The views of a scene show one set of named points, each view turned or mirrored, and shifted as a whole, with a little noise and some points left out.
In the rows, zero is written as 128.

Scene 1
View 1
roved: 85 140 117 136 137 118 122 133 186 144 126 150 181 99 150 123 131 121
 145 109 157 132 105 142 164 122 142 152 116 127 148 141 128 108
kapav: 163 174 137 132 148 107 109 133 126 134 142 137 155 109 141 115 126 141
 144 124 110 128 142 132 107 110 168 150 133 101 138 153 99 145
kigeb: 133 149 118 127 149 129 122 140 148 145 133 150 152 100 135 123 131 132
 129 124 123 118 117 140 131 118 147 128 127 111 141 133 106 132
nid: 102 122 98 139 146 133 138 145 184 137 112 161 162 99 152 125 145 109
 118 113 152 103 104 141 145 126 129 98 116 109 144 128 118 106
mul: 150 146 111 111 161 157 117 151 114 152 143 174 122 94 111 130 139 139
 102 136 96 115 102 147 124 118 148 111 131 109 137 112 97 154
Sofar: 125 145 120 138 150 119 125 141 162 131 123 150 162 105 152 118 136 124
 134 119 131 112 123 135 132 115 145 123 123 107 141 143 113 119
Lil: 123 106 82 119 157 170 135 160 150 149 122 178 136 94 126 143 152 113 88
 128 124 93 88 147 120 135 122 72 126 101 135 104 108 129
gugam: 105 153 117 138 136 114 115 135 170 143 134 143 172 100 144 122 125 126
 147 114 148 134 117 143 152 120 153 161 121 127 145 143 122 118
befaf: 157 138 111 137 156 129 127 148 138 129 124 151 141 105 146 122 146 126
 116 123 114 97 131 131 100 122 142 92 130 90 139 135 97 131
bita: 113 129 102 142 144 125 128 140 172 133 117 152 166 105 153 124 141 114
 131 113 146 106 115 134 128 129 135 113 123 106 142 138 118 111
med: 160 169 134 134 148 110 111 135 125 134 139 138 150 106 138 111 128 142
 144 130 106 125 138 130 112 107 167 146 130 103 140 148 97 141
dorut: 129 155 119 129 131 117 98 129 144 153 145 131 167 100 132 131 110 141
 157 116 136 149 123 143 129 124 170 182 128 121 134 139 114 136
View 2
mul: 101 136 184 138 158 128 130 146 86 112 115 125 71 147 80 146 109 137 122
 120 116 142 116 137 101 122 142 90 105 112 79 111 119 119
kigeb: 113 138 147 123 138 124 131 143 109 111 114 139 85 136 108 135 127 128
 124 124 120 139 127 157 131 116 130 111 123 117 108 136 129 135
kapav: 113 123 148 114 136 138 130 141 120 125 127 156 101 124 117 121 151 128
 113 143 121 156 116 156 139 98 121 124 120 107 98 155 103 113
nid: 114 153 134 126 127 95 124 147 103 104 88 131 79 135 114 143 111 118 136
 97 123 113 133 173 143 136 124 106 129 136 131 132 176 170
Lil: 106 152 168 152 157 105 134 156 81 94 87 111 64 150 87 157 87 122 136 91
 115 115 133 152 103 140 146 83 109 127 106 100 172 159
befaf: 122 124 158 149 137 110 118 170 103 108 102 146 72 124 111 130 132 110
 125 123 119 141 129 153 124 97 147 92 108 122 100 114 149 142
med: 120 113 162 133 138 141 126 156 112 122 130 157 89 121 112 120 152 128
 112 148 119 160 115 146 125 85 138 108 110 110 84 133 98 106
dorut: 104 138 132 110 157 147 149 125 134 104 122 155 124 129 119 137 147 123
 117 127 119 147 120 165 138 122 118 136 122 96 105 179 109 128
Sofar: 118 136 134 124 123 114 129 149 114 113 107 146 87 129 119 129 133 119
 128 119 125 132 126 166 142 115 123 117 123 123 118 139 148 147
View 3
gugam: 140 117 112 117 120 108 112 137 97 112 106 163 132 119 113 132 136 138
 171 138 121 132 127 133 124 123 151 127 123 120 104 117 150 143
bita: 130 123 145 117 121 119 123 123 101 151 122 156 131 139 99 166 144 111
 159 125 139 156 125 153 121 131 140 137 119 117 107 139 145 132
Sofar: 126 126 132 123 116 111 128 125 112 137 123 156 129 132 111 150 143 127
 146 122 130 151 124 145 124 127 134 131 127 114 115 125 146 128
mul: 109 112 114 160 94 118 147 125 127 110 128 117 137 129 119 173 153 77
 110 96 84 129 145 131 132 151 98 160 128 108 114 132 133 135
Lil: 113 108 138 148 107 142 153 119 103 156 132 117 127 146 93 204 161 58
 135 116 119 146 143 159 128 165 111 174 106 116 98 156 136 145
kapav: 122 127 111 128 108 92 123 129 127 101 113 155 143 122 131 130 133 136
 127 101 102 131 131 117 124 106 126 121 151 113 125 112 142 121
dorut: 127 124 119 121 114 95 110 124 106 105 100 161 134 114 125 132 123 136
 151 114 113 125 130 114 116 106 140 115 149 125 114 125 148 126
med: 116 130 123 131 105 90 126 124 130 110 115 150 142 125 130 133 135 132
 115 98 102 140 130 122 126 107 121 119 158 112 132 120 137 117
roved: 141 114 114 114 127 115 112 145 88 122 111 166 128 125 108 139 140 131
 188 149 131 139 123 148 127 133 157 132 107 117 98 119 152 150
befaf: 113 128 153 136 109 110 142 111 123 151 129 136 137 144 113 172 148 103
 115 99 126 157 135 144 122 127 115 139 143 113 125 142 138 118
kigeb: 124 118 125 130 114 109 130 129 115 118 119 145 137 130 115 151 141 113
 135 113 112 142 132 138 127 133 129 138 126 112 113 126 144 134
nid: 133 117 140 124 123 131 131 125 96 158 126 147 125 140 95 172 151 107
 165 137 144 156 126 161 127 145 142 148 103 114 101 139 146 138
View 4
befaf: 115 129 128 115 140 125 150 124 132 163 165 150 127 152 124 163 147 102
 131 106 159 140 160 165 148 143 143 143 117 132 118 120 97 134
nid: 101 153 140 94 128 102 179 135 120 118 128 147 87 179 107 143 142 112
 127 132 158 146 160 187 100 117 165 107 128 92 124 121 103 131
Sofar: 99 146 136 109 122 114 151 133 131 131 145 145 113 150 110 154 142 112
 125 116 142 150 147 163 110 125 155 126 119 112 129 115 96 138
dorut: 102 149 106 115 116 80 118 120 131 109 129 119 114 111 86 152 133 122
 117 127 124 172 128 122 101 133 148 104 118 118 139 99 109 116
Lil: 118 125 140 95 161 116 193 127 111 160 140 155 96 190 131 149 153 102
 120 118 183 121 184 193 141 147 158 111 121 112 97 139 110 133
bita: 104 148 138 103 129 108 157 129 128 128 144 154 103 174 99 155 143 101
 139 124 151 144 146 178 114 114 161 136 129 109 132 126 97 130
kigeb: 105 140 124 109 128 109 154 124 125 138 140 137 112 141 113 155 143 118
 117 121 145 155 154 153 117 139 148 114 114 114 123 114 102 132
mul: 123 118 108 108 155 106 163 118 108 167 137 130 119 137 136 153 151 115
 98 115 162 142 177 146 143 175 146 93 103 121 96 118 119 127
roved: 93 165 137 98 111 93 154 139 128 97 127 139 90 157 89 146 135 121 127
 135 138 159 137 169 79 106 165 104 126 89 141 114 100 133
gugam: 90 160 128 105 112 94 141 134 130 108 132 138 105 138 90 153 133 123 124
 126 130 163 136 153 85 117 155 111 123 102 140 105 101 128
med: 104 141 117 122 111 118 125 122 136 151 153 128 144 107 115 165 138 118
 117 105 128 160 148 127 125 144 141 128 105 130 130 100 99 134
kapav: 104 142 113 118 109 108 126 124 134 139 143 123 138 102 110 159 136 124
 115 108 122 163 141 127 111 147 143 114 104 123 133 99 98 137

In a view up to two points have been moved. Name them for each view, in the order of its rows, or write none.
view 1 -> kapav
view 2 -> med
view 3 -> dorut
view 4 -> nid, Lil
